Points on a hilly landscape, in no order, each with its height.
From any point a ball takes the steepest step (drop divided by distance) to one of its 2 nearest points. It stops when none of these is lower. Distance is the straight distance between rows; heights are no part of it.
tili: [151 171 151 122 154 182 135 138 123 131 115 171 128 105 137 127 171 152
 157 130 108 137 157 102 147 135 125 169 119 111 122 188  99  64 114 165
 107 153  73 114 162  94 183 150 141 115 119  86 199 155 146 142 144 167
 128 119 134 141]  h=516
risid: [154 117 134 129 133  81 114 114 137 130 147 115 125 123 109 139  82 123
 129 152 121 123 117 155 138 132 139 152 145 151 142  94 162 164 161 106
 126 124 174 156 125 121 122 100 123 144 147 141  85  86 124 152 132 109
 158 128 122 113]  h=252
Gupuz: [ 98  91 174 137 139  90  86 125 148 156 110 178 144 143 147  58 166  99
 118 111 133 115 161 131  90 126  90  97 122 121  95 109 128 150 172 131
 117  97  99 114 135 142 138 157 121 107  87 126 127 129 103 134 144 151
 106 128  95 130]  h=681
fase: [ 73 128  97 155 101  97 120  84 147  89 122 173 119 143 156 187 160  81
 116 133  95 181 152 171  85 144 133  78 119  77 157 161 125 125 115 131
 111 121  96 106  64 124  90 196 152  94 132 112  61 121 122  57 100 123
  53  99  81 130]  h=471
potov: [ 89 107 191 144 140 119  99 108 146 155 133 143 172 122 147  83 167 134
 110  90 143  97 160 120 143 107  75 155 109 106  94 110 141 133 195 144
 111  62 107 108 171 165 166 162 118 117 107  94 138 123 108 136 172 101
 130 104 129 120]  h=649
Vimok: [103 125 123 112 134 100 108 143 178 133 138 144  98 157 145 120 115  94
 140 160 134 155 149 192 126 130 133 142 130 114 132 111 129 107 164 149
 139 108 122 123 130 137 116 146 131 102 112 134  78 106 132 150 124 112
 102 100  84 149]  h=574
kibe: [199 156 148 133 172 167 148 154 168 107 126 131 188 123  88 171 151 154
 141 143  77 122 102  72 132 174  93 197 154 114 182 138 125  86  83 175
 152 151 115 113 145 103 157 131 116 105 170 111 148 149  96 147 183 129
 134  70 143 124]  h=584
Viful: [143 140 158 143 125  47  68 135 235 115 138 106 111 113  64 124 132 115
 155 169  97 114 170 155 133 161 103 148  97 130 136 125 115 123 144 199
  96  77 185 152 147 144  76 169 111 125 130 105 102 159 170 152 140 115
 142  94 154 108]  h=277
rebak: [173 171 163 163 156 163 167 154 158  82 142  90 139 141 139 160 115 106
 122 142 139 130  82 124 147 158 142 194 168 159 163 139 108 127 147 141
 172 162 110 109 169 132 133 127 142 132 159 104 165 111 114 152 170  76
 160  83 142 129]  h=608
biz: [144 113 125 136 115 142  98  68  47 157 114 167 119 102 154 130 127 139
  99 118 145 155 143 150 132 107 152 108 143 131  68 123 121 141 135 115
 101 153  69 110  78  84 119 140 107 142 101 102 144 139 110 113 109 179
 124 198  95 121]  h=488
zuf: [155 105 146  75 134 125 125 143 140 166 177  92 169  94  64 138 115 163
 129 138  94  60  98  96 170 116 148 157 109 146 140  99 177 140  94 140
 152 119 196 176 169 155 179  74 121 156 172 137 116 142 134 156 140 166
 171 112 154 111]  h=347
zif: [123 113 203 148 165 172 123 139 108 149 134 184 142 130 141  47 167 141
 163  95 138  86 119 111 110 127  99 141 108 125 109 118 107 120 124 143
 127 150 102 133 160 139 185 138 119 110 108 110 181 128 119 150 145 155
 132 102 114 147]  h=417
kap: [121 114 143 112 113 214 160 141  40 150 123  93 152 135 145  76 114 169
  94  38 163  73  78  79 130  69 135 120 121 144  89 102 141 136 119 108
 154 124  92  97 168 167 160  90 123 132 120 113 200 153  98 124 131 115
 132 161 158 103]  h=743
Zab: [156 126 134  85 129 150 134 106  95 142 133 100 165 136 161 125 100 154
  83 105 122 128 103 130 159 109 123 185 168 137 118 119 179 159 175  90
 166 103 112  99 137 123 154  75 120 118 132 131 140  93 116 172 152  95
 141 142 126 121]  h=353
pote: [ 89  82 173 178 123  81  95 104 106 120 117 151 100 146 128  55 144 101
 126 114 165 107 154 145  80 124 105  72 112 166  92  90 121 181 210 123
 102 111 119 129 135 168  98 163  96 128  90 124 143 124  95 129 131 131
 130 160 105 113]  h=711
pez: [140 133 143 103 110 156 150 111  66 144 133  85 152 129 135 109  81 181
 106  92 148 101  85 124 180  95 117 152 150 178  95  99 171 151 197  91
 152  99 124 115 177 162 147  52 119 136 120 119 158 103 129 162 138  92
 167 175 146 103]  h=430
Sirod: [151 153 126 191 117  91 154  96  80  59 153 108  78 126 128 201 126 144
 121 171 133 152 106 144 120 151 157 120 158 161 192 128 140 184 133  70
 114 177 163 182  77 109 104 145 139 143 166 128  94  92 116 114 137 106
 131 142 117 108]  h=801
noro: [119 111  94 194 107  80 137  98  96  51 135 128  74 141 121 167 137 127
 127 152 135 159 123 136  85 140 137  66 129 140 186 142 136 183 107  79
 101 161 167 178  53 107  68 166 126 135 149 141 100 108  89  73 107 118
 106 139 117 121]  h=783
dapu: [161 154 152 102 123 173 149 166 139 128 170  45 196  79  50 177 122 187
 130 136 103  93 107  73 164 137  95 162 124 126 178 148 164  86 116 139
 124 142 173 164 188 167 157 131 138 128 183  93 163 164 135 101 167 124
 170 128 198  86]  h=442
vemov: [184 184 134 124 157 176 150 130 155 102 111 142 155 123 113 191 154 129
 146 143  74 160 137  90 140 171 107 175 129 113 170 199 117  75 100 190
 141 158  84 102 134  76 155 159 140 100 144  87 182 166 135 142 162 133
 117  94 147 133]  h=552
Pom: [120 136  87 144 119 113 122 107 181  85 127 139 145 147 120 208 127  86
 129 144  85 168 146 165 124 157 144 138 139  78 163 145 116 108  90 171
 113 113 137 121  96 111  86 181 147 100 139 112  64 128 127  79 116 100
  85  78 110 120]  h=509
Zuzo: [110 123 142 148 137 170 131 129  79 107 104 200 102 147 184 115 162 109
 144 144 130 180 136 131  60 148 103 103 145 108 167 164 111 114 144 124
 145 170  67 100  95 107 145 160 131  96 115 129 144  97 105 112 126 153
  76 114  78 159]  h=419
momel: [113  72 121 112 116 105 116 112 131 156 136 113 147 151 107 101  86 112
 117  91 119  90  93 142 126 124 104 114 144 159 125  68 183 190 156 112
 145  82 187 126 136 145  98  63 125 139 120 169  97  95 111 120 130 108
 149 135 135 110]  h=254
Lumo: [107 109  97  81 128 130 122 134 113 180 136 151 132 125 127 110 126 108
 121 115 134 114 144 142 118  89 160 118  90 114  66 120 102 120  75 137
 112 134 111 115 122 129 136 103 152 146  87 155 130 159 144 105  84 176
 131 146 141 129]  h=697
situb: [164 126  85 108 107  88  93 106 128 158 123 140 128  98 113 160 106 136
 116 155 130 152 165 151 152 120 175 130 113 114 114 151 127 120 109 112
  94 134 154 159  89  92 132 136 128 160 123 115 103 122 146 125  87 155
 142 167 114 121]  h=693
Dibo: [103 119 159 196 159 163 168 153 121  77 132  96 118 146 116 100 110  90
 148  93 146  74  68  91 122 134 114 140 131 173 160  70 127 162 138 123
 131 161 155 130 162 157 128 118 121 134 158 143 137 101 108 115 164  76
 147  88 168 107]  h=862
Dadu: [175 143 168  91 130 173 157 110  99 118 140 139 188 118 174 132 167 122
  72  88 142 123 104 131 142 125 155 191 146  81 102 187 143 155 128 117
 170 104  89  86 133 113 157 118 134 138 166 127 188 145  94 138 148 111
 113 122 123 150]  h=542
Kuvi: [175 170 115 107 119 143 141 126 113 143 144 108 120  94 120 177 107 149
 114 140 150 123 124 135 188 131 199 182 141 141 103 153 109 111 124  96
 137 150 119 149 134 107 164 114 152 166 155 104 162 123 154 150 131 126
 157 173 149 120]  h=639
Giv: [177 124 177 145 150  98 120  83 101 118 137 155 135 107 135 146 128 148
 118 154  97 151 114 128 117 143 132 145 162 127 163 110 174 172 156  84
 124 144 140 147  84  76 137 117 106 120 165 122  92  89  93 150 162 137
 138 142  82 125]  h=134
Beri: [152 172 157 202 129 162 167 137  35  79 104 102  88 117 138 130 115 139
 124 100 174 102  80  98 131 127 131 113 154 177 157 102 103 163 167  69
 119 180  99 134 146 135 149 113 120 135 152 101 198 113 120 138 154  83
 149 147 139 103]  h=668
bavos: [169 196 163 192 137 146 183 148 106  71 127  80  95 115 135 175 108 125
 113 130 156 129  75 120 145 157 144 146 171 178 169 136 109 151 167  80
 152 182 107 123 156 133 132 115 143 144 172 112 185 109 126 143 169  67
 168 124 155 114]  h=637
fizab: [138 146 121 183 130 156 122 140  93 139 101 195  42 122 142  94 157 149
 194 149 139 169 141 103  93 142  96  78 149 139 179 158  82  84 100 135
  92 207 101 136 120  81 127 162 122 122 116 111 183 122 135 127 104 182
 116 132 111 154]  h=475
sola: [139 118 177  75 176 112  98 128 170 158 150 147 182 130 136 119 165  87
 137 123  98  99 123 175 133 145 140 203 116  99 107 104 146 139 104 179
 157  95 129 121 123 144 168 126 121 116 129 141  81 110 114 170 157 140
 102  82  88 146]  h=625
vukiz: [113 129 147 137 111 122 115  47  88 108 124 123 106 108 173 155 124 121
  81 144 146 178 154 184 122 109 167 127 139 118 119 119 141 155 187 109
 117  91 117 129  69 103 116 162 126 134 147  85  65 108 132 128 148 122
  93 177  77 129]  h=389
sozud: [121 140  94 138 126  99 103 141 194 111 133 138 106 163 100 155 103  96
 152 162 102 170 154 157 117 150  99 126 140 112 161 136 118  96 135 158
 122 130 146 128 113 128  93 175 135 101 121 120  82 126 118 116 118  99
 102  89 113 132]  h=541
Vipo: [ 74 112 108 101  98  90 134 159 198 165 130 131  85 175 125  54 105 138
 118 141 125 138 146 129  92 108  84  35 133 141  84 119 125 125 136 127
 158  97 140 123 153 169 103 100 112 105  74 173 109 144 148 153  83 127
 136 104 102 166]  h=696
finur: [110 154 137 196 127 108 175 107  62  37 131  86  80 139 143 176 103 104
 126 154 154 122  95 166 119 145 151 126 151 182 172 103 136 187 202  81
 115 144 139 150 131 153  85 128 130 136 156 133 104  85 102 113 163  72
 119 138 138 103]  h=821
vun: [152  87 114 140 117  58  89 121 130 146 110 159 139 126 105 103 130 113
 110 134 107 134 143 124  68 137 118  61 130 106 128 131 153 178 105 102
 110 109 152 136  72 104  89 131 112 141 118 165 106 127 106  93  84 148
 125 145 110 133]  h=361
vopeb: [174 135 139 105 116 124 129 144 134 139 169  76 179  70  62 166 106 174
 127 138 110  83 119  82 186 135 120 162 123 131 164 120 161 118 120 109
 116 139 203 172 167 150 152 101 121 156 173 115 130 137 137 133 141 139
 189 132 172  88]  h=398
Meri: [111 121 105  71 151 113 114 155 160 162 136 156 165 127 119 131 153 106
 121 128 100 114 156 138 124 116 136 141  92  80  99 142 126 105  78 153
 115  93 119 115 131 139 149 113 155 125  99 165 107 156 156 103 104 165
 109  91 140 130]  h=672
Nal: [136 109 112  94 114 101 132 167 176 157 153  87 111 112  76 112  95 166
 150 147 103  85 115  94 142 113 150  90  98 157 134 109 140 129  59 147
 147 122 205 189 140 128 146  72 104 152 132 150 114 151 164 165 107 164
 185 113 161 134]  h=269
pur: [133 167  89 109 114 143 156 165 179 130 147  58 116 143  85 156  70 192
 170 151 104 132 121  86 181 131  96 127 129 170 167 122 119  73 103 131
 154 166 159 146 155 134 120  79 129 104 125 127 118 141 184 171 129 106
 177 121 175 128]  h=406
tur: [111  96 127 191 118  86 109 119  85  68 104 138  72 141 108  97 135 137
 135 133 158 130 155 112 100 131  94  60 127 157 134 116 113 160 180  90
  67 134 131 146 112 142  80 153  99 139 107 121 162 122  99 112 128 134
 128 159 129 106]  h=740
fol: [150 137 138 115 142 169 166 154 172 119 157  90 179 129  86 171 121 117
 124 113 125  79  85 125 171 142 161 201 123 114 134 141 122 103  96 167
 134 109 149 143 181 141 141 137 169 144 165 127 140 153 131 104 160 108
 140  90 180 112]  h=279
gab: [109 145 115 114 100 103  97 124 194 123 120  98 172 119  99 150 106 163
 126 131 107 130 178 119 183 129  73 150 119 116 137 134 139 101 194 145
 102  78 161 118 161 149 109 138 136 105 119  83 101 132 151 130 162  94
 157 114 163 100]  h=596
vevod: [ 71  93 168 129 112 116  93  69 104 178 127 139 125 125 171  96 134  86
  95  99 171 131 158 199 127  91 153 126 111 124  55  81 109 149 187 137
 107  74  88  88 110 144 107 164 116 137  79 101 104 143 121 132 144 129
 105 178  90 112]  h=487
Til: [ 60 117  52 129 126 134 171 162 186 151 124 134  87 172 131 116 111  75
 171 118 138 136 110 155 116 114 144 102 106 118 120 121 108  89  71 163
 142 127 151 132 126 133  74 128 170 141 107 188  88 134 155  87  93 103
 110 103 155 152]  h=764
kegik: [129 134  98 167  96 134 111  68  45  93 100 148 117 100 141 159 128 174
 101 125 153 159 152 110 164 128 134  79 143 137  77 147 105 140 137  93
  74 167  90 124  71 105 114 150 117 141 127  78 150 117 120  93 110 170
 123 210 111 118]  h=529
Bub: [106  88 110 140 102  73 103  73 127 115 104 176 157 115 135 151 161  91
  97 110 107 141 150 150  85 131 130  70 109  82 117 139 132 171 113 101
  84  98 115 114  59 120  92 167 149 123 126 138  82 139 120  58 102 145
  90 136 105 122]  h=422
Tove: [105 127  98 151 119 147 119 156  76 135  96 196  44 143 144  87 146 129
 145 154 147 185 144 113  62 124  91  47 137 135 150 139  91  94 133 114
 118 190  88 120 103 115 124 157 107 111  90 126 155 119 116 116  83 157
  90 136  91 157]  h=480
nozit: [144 135 159 100 127 142 119  38  98 132 128 141 192  81 186 164 172 125
  69 105 104 159 155 150 138 119 163 172 135  66  99 161 157 152 126 115
 122  79  89  84  70  89 146 132 140 127 150 117  99 131 123 124 145 127
  83 140  95 128]  h=469
Ton: [100 110 151 137 113 151 103  36  47 146 126 141 135 107 185 136 142 113
  78 105 149 151 151 179 119  95 170 129 135 114  59 116 122 146 170 130
 111 100  66 101  62 112 104 155 113 145  96  96 115 146 104 120 150 137
 106 206  90 109]  h=440
dof: [160 158 158 181 135 123 121  91 106 103 134 173  63  90 148 182 174 136
 171 179 116 158 142 155 130 151 173 145 132 136 176 174 102 121 108 131
 101 182 112 174  90  59 139 180 133 152 160  99 130 103 128 135 136 171
 122 152 106 150]  h=377
fube: [ 97 101  90  90 115 188 177 133 121 142 124  92 170 136 130 124 109 118
 105  66 153  87  81 106 148 101 149 152 124 116 114 112 137 135  98 110
 145 106 138 105 158 134 126  85 165 147 145 179 140 137 127  89 130 117
 121 136 181 126]  h=807
viv: [186 131  61  69 142  91 109 156 147 157 118 144 153  90  97 160 118 136
 144 167  74 146 143  85 126 123 146 123 122 102 163 145 168  98  47 125
 151 155 152 152 105  80 161  91 111 135 142 160 105 135 141 145  89 167
 146 112 110 135]  h=415
rire: [ 71 100  60 114 120 166 195 141 157 141 107 122 129 158 141 134 110  92
 134  85 166 112  82 139 138 114 166 137 118 117 118 120 121  95  88 142
 148 117 131 101 142 128  86 102 186 145 131 200 114 123 147  84 115 110
 107 136 168 150]  h=784
mopof: [105 141  90  62  98 113 101 147 206 150 137  91 204 110  84 161 107 167
 134 161  84 118 177 121 179 127  90 133 100  99 123 160 154  81 137 167
 117  67 173 135 167 147 133 115 143  99 113 110 108 175 180 126 125 154
 144 109 163 110]  h=626
rus: [ 91 117  58  84 124 176 158 145  88 139 107 131  99 182 177 103 102 101
 118 111 155 161 110 145  96  98 120 109 149 130 124 127 124 119 133 106
 182 136  67  93 123 142 129  86 142 114 104 183 130 103 127 131 108 103
  83 150 105 159]  h=621
pak: [104 114 144 103 135  85  95 132 140 168 137 168  87 149 172 115 140  72
 129 164 128 177 157 211  76 135 153 121 111  94 127 122 126 130 138 143
 144 114 117 119  90 124 116 167 120 115 108 133  63 118 118 127 100 141
  78 131  57 159]  h=572
baz: [147 184 127 137 121 154 132 152 144 101 130  58 106 127  68 149  92 178
 165 128 111 129 135  75 168 137  72 133 110 165 168 137 107  85 130 126
 119 182 139 142 153 149 110 124 137 111 124  98 161 160 167 144 145  94
 166 132 205  95]  h=461
dasit: [157 143 177 168 128  19  69 143 212 113 136 117  61 114  90  93 140 114
 147 193 132 149 174 162  89 166 124 120 115 133 138 129 125 124 163 165
 105  87 179 153 136 138  81 186  85 123 135 116  99 128 148 166 117 121
 137 111 113 137]  h=215
Tem: [110 141 123 204 133 117 179 142 112  60 127  65  92 143 109 143  82  96
 158 117 149  94  77 119 135 146 116 134 151 194 178  77 131 155 164 105
 114 156 160 140 162 162  79 103 128 149 147 165 118  92 118 118 155  67
 151 105 172  99]  h=842
Ladab: [128  99  97  92 133 178 148 145  98 143 115 110 178 127 133 126 129 121
 100  78 113 102  98  75 113 115 129 120 138  90 135 114 153 148  72 102
 134 133 132 110 113 108 145  88 144 136 148 169 128 135 106  81 117 132
 113 124 161 111]  h=828
dol: [125 127 185 114 166 137 128 108 143 129 134 139 212 150 181 129 179  97
  97  97 122 113 125 151 136 142 120 214 142  78 109 121 146 153 146 163
 158  67  97  86 140 148 164 151 135 106 149 132 107 112  87 146 179  89
  91  82 100 144]  h=590
Neb: [143 145 159 150 132  83  96 104 126 123 136 148  56  97 144 157 144 114
 147 198 135 185 171 186 121 129 187 143 108 123 146 141 110 119 147 138
  98 134 139 169  86  83 120 190 101 142 150  84  82 114 129 145 126 145
 115 145  85 138]  h=332
lila: [167 136  74 111 138 152 174 140 189 112 138  91 183 134 100 214 105  97
 131 133  99 130 104 130 171 165 169 194 156 105 162 153 112  94  69 174
 150 121 149 129 147 110 105 120 171 137 168 152  97 142 137 111 126 113
 123  95 157 112]  h=341
Bosiv: [155 134 162 136 131  43  79 124 179 156 125 143  80  97 125 101 134 126
 118 191 136 160 187 163 109 127 152 117 110 123 104 123 133 127 158 149
  99  86 153 143 115 107 111 174  86 137 138 102  95 130 148 165 108 155
 143 153  86 148]  h=278
fur: [106 108 121 108 132 183 125 117  52 141 105 157 141 155 181  87 150 107
 103  85 135 138 138 126  92 105 125 125 138 116 109 137 122 145 145 103
 152 135  35  66 106 135 143 112 128 108  81 150 163 128 100 134 127 126
  86 152  98 132]  h=571
begim: [161 126  80 149 116  43  92 153 164 146 116 152  88 129  98 114 123 117
 126 178 113 167 166 131  74 138 118  61 120 110 124 166 143 135 102 123
 126 121 168 151  91 108  84 161 101 139 131 154 116 138 124 110  58 133
 128 132 102 149]  h=297
Fes: [112 104 168 106 158 151 110 118  68 180 120 197 174 130 181  72 204 105
 128  84 116 131 150 130  85 122  99 141 112  94  86 130 119 137 111 130
 125 121  44  56 117 146 161 112 133 103  70 168 149 157 104 121 127 167
  82 133 106 135]  h=520
nuba: [120  69 157 109 119  82 109 141 175 168 152 109 136 150  86  67 106 113
 116 117 109  73  86 128  90 136 109  81 116 174 107  81 171 198 116 153
 167  70 210 133 139 161 112  73 107 144 124 176  80 115 133 142 107 144
 164 110 147 141]  h=127
mub: [165 139  58  71 135 132 142 146 160 127 129 112 198 123 111 187 106 127
 123 150  87 137 136  95 157 144 139 169 147  94 161 150 158 102  76 130
 149 141 149 120 124 111 149  94 141 123 152 159  95 126 136 132 108 134
 131  91 133 119]  h=399
taf: [ 78 104  97  79 123 142 146 142 144 158 128 128 106 181 160  74 103 147
 134 118 132 135 124 135 127  91  90  96 130 144 103 104 132 120 130 120
 169 114 110 102 152 156 140  60 132 107  77 182 113 122 151 168 107 126
 121 114 109 171]  h=665
Dulo: [ 97 134 168 140 131 131 119  87 153 111 110 123 196 126 175 142 157 128
  88 102 125 129 165 125 160 114  96 172 135  76 121 127 153 130 197 133
 125  50  95  86 145 141 160 171 125 113 139  85 113 112 111 126 195  72
 114 108 108 124]  h=622
Mezik: [126 131 158 122 150 145 118 143 125 157 127 178 114 108 119  77 168 175
 158 131 121 107 164 102 135 120 117 116 102 121  91 143  94  80 101 163
  90 156  93 137 166 118 166 142 122 123  94  93 182 174 136 143 115 200
 147 119 129 136]  h=477
gol: [155 122 139 131 139 149 136 113 102  97 112 134 156 146 152 137 121 136
 100 117 115 140 111 106 113 135 111 148 172 125 157 124 162 166 149  84
 154 139  99 111 106 107 151 118 127  99 152 128 126  82  85 135 157 101
 126 123 102 129]  h=253
tal: [134 126 139  97 121 131 103 139 116 165 132 140 162  85 106 112 137 200
 119 133 126 113 173  91 167 108 123 123  95 110  62 140 131  98 102 142
  87 127 111 133 157 137 167 127 115 131 111  78 173 179 135 123 104 210
 157 156 143 113]  h=515
Rafup: [112 117 197 122 153 193 151 132 110 140 163 146 159 149 156  61 159 109
 133  85 153  70  93 140 116 115 135 186 102 139  83 121 108 133 121 149
 168 129 112 119 169 164 182 134 138 127 117 130 174 129 118 157 149 113
 125  97 128 142]  h=345
Tovad: [144 119 151 167 122 180 143 135  29 126 100 104 116 131 134  84 110 172
 117  49 163  77  85  71 135  94 122  93 132 171 124  70 136 146 146  88
 120 148 106 119 147 155 149  89 106 122 124  95 191 126 106 135 133 107
 151 162 142  97]  h=709
doru: [176 141 159  75 152 154 133  89  90 141 133 164 202  97 164 148 186 121
  92 105 101 128 130 135 132 131 154 194 124  60  97 173 154 149  96 120
 140 103  77  83 102 106 162 116 134 125 152 152 140 143 107 122 133 151
  88 119 116 142]  h=506
tep: [145 175  92 122  91 160 137 106 118  88 105  95 138 107 143 201 109 139
  96 131 161 166 112 116 176 141 158 136 158 136 112 190  94 112 155  89
 127 154 108 110 100 103 138 140 158 138 146  85 160 107 153 112 125 106
 130 176 138 130]  h=606
gud: [117 123  87  46 138 125 111 165 167 158 141 106 205 100  79 159 131 145
 127 152  87 100 157 100 143 118 118 132  87  80 118 150 152  98  87 159
 109  76 149 146 159 145 167  99 152 113 131 153 112 182 155 101 111 182
 119  93 160 111]  h=650
bedek: [126 116 189  73 175  98  89 148 202 163 147 155 168 129 113  84 183 130
 144 142  87  87 133 133 115 150 108 145  96 123 102 114 136 131  99 193
 152  96 140 145 163 148 186 123 110 114 105 135 115 140 131 179 148 177
 125  74 100 159]  h=653
Nozar: [114  97 206 113 176 161 114 132  88 196 136 201 179 123 146  43 204 130
 153  83 117  86 121 114  98 122  96 118  91  99  78 125 116 126  95 157
 120 126  76  99 157 152 171 121 120 117  87 153 166 179 110 122 123 201
 102 121 111 148]  h=476
domi: [129 162  68 152  88 139 114 116  93  86 111 107  96 125 119 176 107 146
 133 135 152 161 132 115 161 131 134  99 137 154 121 162  80 105 143  88
  91 168 123 143  91 112 113 150 145 143 119  99 153 107 145 101 106 112
 122 172 148 116]  h=575
Bilo: [ 77 100 155 117 111 117  96 107  87 165 118 147  82 152 191 101 137  81
 107 139 165 181 157 214  72 116 151  88 109 127 104 102 103 142 200 130
 132  96  91 108  90 135  98 175 108 122  85 123  83 129 111 124 120 139
  70 176  63 132]  h=532
det: [175 153 130 190 133 133 125 140  90 133 108 157  52 100 131 148 147 154
 184 146 134 147 121 103 126 145 146 112 134 150 194 134 102 114  71 109
 101 210 121 160 107  67 141 147 120 157 153 114 174 119 133 131 114 163
 140 149 119 146]  h=425
dofib: [106 107 179 151 147 163 158 130  91 111 137 100 154 152 115  81 117 119
 128  69 137  56  50  90 127 114  90 138 125 185 136  66 169 179 161 115
 152 116 155 121 201 178 149  84 114 130 147 132 142  98 102 132 158  75
 162  94 161 100]  h=883
ged: [ 96 114  96 164 140 160 158 191 145 111 132 123  52 154 149  90 110  91
 175 118 155 132 104  97  90 127 117  94 137 147 165  96  98 114  75 147
 135 197 156 155 100 117 119 128 120 140 128 150 122 123 133 118 120 101
 124 103 148 130]  h=877
pafi: [142 155 106 100 102  84 116 154 218 129 159  82 116 127  63 138  82 181
 166 177  81 117 152 110 165 130 100 112 109 157 150 137 137  94 112 152
 144 123 197 175 160 144 109  98 111 126 114 126 116 157 187 184 127 143
 195 110 163 130]  h=344
leg: [120 127 142 122 103 128 117  61 130 118 128 118 161 103 155 168 128 113
  83 117 128 140 146 170 161 113 181 166 134  84 112 129 138 151 151 109
 103  84 132 118  85 110 124 142 146 139 157  95  88 108 141 116 149 105
 110 144 103 121]  h=429
kuzez: [180 155 157 105 143 172 174 146 144  96 140 111 175 129 163 136 147 115
  86 114 159 125  80 134 164 137 159 196 154 118 127 175 123 144 133 136
 185 128  98  94 176 135 148 116 134 140 171 113 212 139 101 154 165  92
 141  92 137 159]  h=576
vobon: [149 198  99 167 117 132 127 145 102  73 109  63  87 125  98 172  91 185
 156 148 132 157 128  90 165 140  73 121 152 184 170 136  95  90 189  82
 115 176 118 125 139 146 115 127 117 104 126  96 170 116 159 159 148  71
 166 165 172 100]  h=512
Vaz: [ 83 122 102 140  99  70 116 158 218 135 129 119  57 161  96  75 107 118
 147 160 143 136 157 161 112 128  99  69 124 143 107 138 107 121 154 152
 127  92 169 139 156 167  59 149 128 114  91 145 112 152 164 137  82 105
 129 112 125 144]  h=720
buta: [119 116 146 159 178 134 129 198 156 150 141 157  67 146 149  74 150  74
 213 142 129 128 109 107  63 156 135  97 123 145 166 108  97 107  45 181
 156 208 170 172 103 114 141 143 103 128 122 151 120 111 130 140 113 142
 127  89 121 152]  h=898
tatug: [105 164 102 138 105 107 110 117 144  80 102  81 127 130 112 154  91 177
 139 141 128 157 162 117 180 130  64 127 139 154 137 136 134  92 229 101
 107 112 135 119 153 158  95 125 124 111 108  88 121  97 152 137 154  71
 155 152 154 100]  h=560
vige: [144 140 135 154 143 179 158 159  91  91 112 156 104 159 170 127 129 118
 128 141 139 163 109 104  79 146 112 128 175 133 191 144 124 127 130 108
 172 177  81 102 116 101 147 129 123  92 141 118 159  82  95 133 145 117
 108  97  90 155]  h=349
beb: [110 127 156 111 162 192 172 169 147 131 166 114 153 141 121 112 146  99
 138  94 137  58  79 121 134 127 159 188 101 133 114 127 101 124  71 181
 158 124 145 135 170 147 166 125 160 144 149 145 155 139 131 124 150 129
 130  87 164 138]  h=346
fosi: [ 48  94  98 145 106 100 155 137 224 146 114 136  94 177 105  83 113  97
 164 111 149 108 103 186 125 132 121  80 102 148 113  93 121  94 125 162
 138  83 164 144 164 174  43 127 150 122  99 188  78 139 155 108 102 117
 115  96 136 169]  h=742
Gan: [167 137  82 101 144  55  92 155 165 169 107 184 115 104 106 119 146 120
 146 184  82 175 161 112  90 127 125  80 110  95 128 173 154 103  74 138
 141 127 132 136 104  88 140 119  96 127 120 160 114 152 139 135  63 170
 132 116  98 159]  h=358
zul: [ 96 115  66  89  83 134 135 118 121 158 125 102 150 127 109 137  74 173
 123 120 167 103 132 154 194  93 162 119 117 149  57 112 120 108 135 111
 118 107 156 143 154 143  99  79 151 154 102 128 119 134 170 119  99 160
 162 197 163 126]  h=694
Voza: [ 88 119  53  92  92 141 135 152 117 162 112 124  96 138 123 106  97 157
 125 126 165 130 143 122 152  85 143  67 111 144  49 109  82  98  91 126
 122 148 122 130 138 144 120  89 135 148  75 136 139 156 171 118  70 169
 155 166 151 127]  h=724
dodi: [127 105 117 217 120  50 120 127  62  52 123 113  28 145 117 120 143 143
 142 165 171 151 133 138  73 147 118  50 126 164 173 131 118 176 145  84
  84 148 167 168  84 127  57 175  90 147 132 143 153 122  93 104 103 131
 115 158 136 125]  h=763
Zipo: [149 125  90  96  97 123 132 116 114 168 147 102 138 103 105 169  85 144
 122 135 153 103 128 153 194 115 206 160 122 139  93 125 120 126 117 103
 108 131 169 172 132 114 131 104 149 177 127 127 126 123 159 129 103 143
 168 185 154 106]  h=666
giz: [117 100  89 151 132 165 168 163 112 104 108 125 108 148 153 127 114 100
 125  80 135 128  91  59  86 132 124  97 156 115 172 102 130 148  71 109
 139 181 130 129  81 100 128 115 128 125 162 158 119 113 108  85 128  99
 107 115 141 120]  h=853

Where does a ball stop that starts at each point below?
Voza => Ton
rus => Rafup
fizab => dasit
Lumo => Nal
Sirod => dol
sozud => begim
ged => Rafup
Beri => vukiz
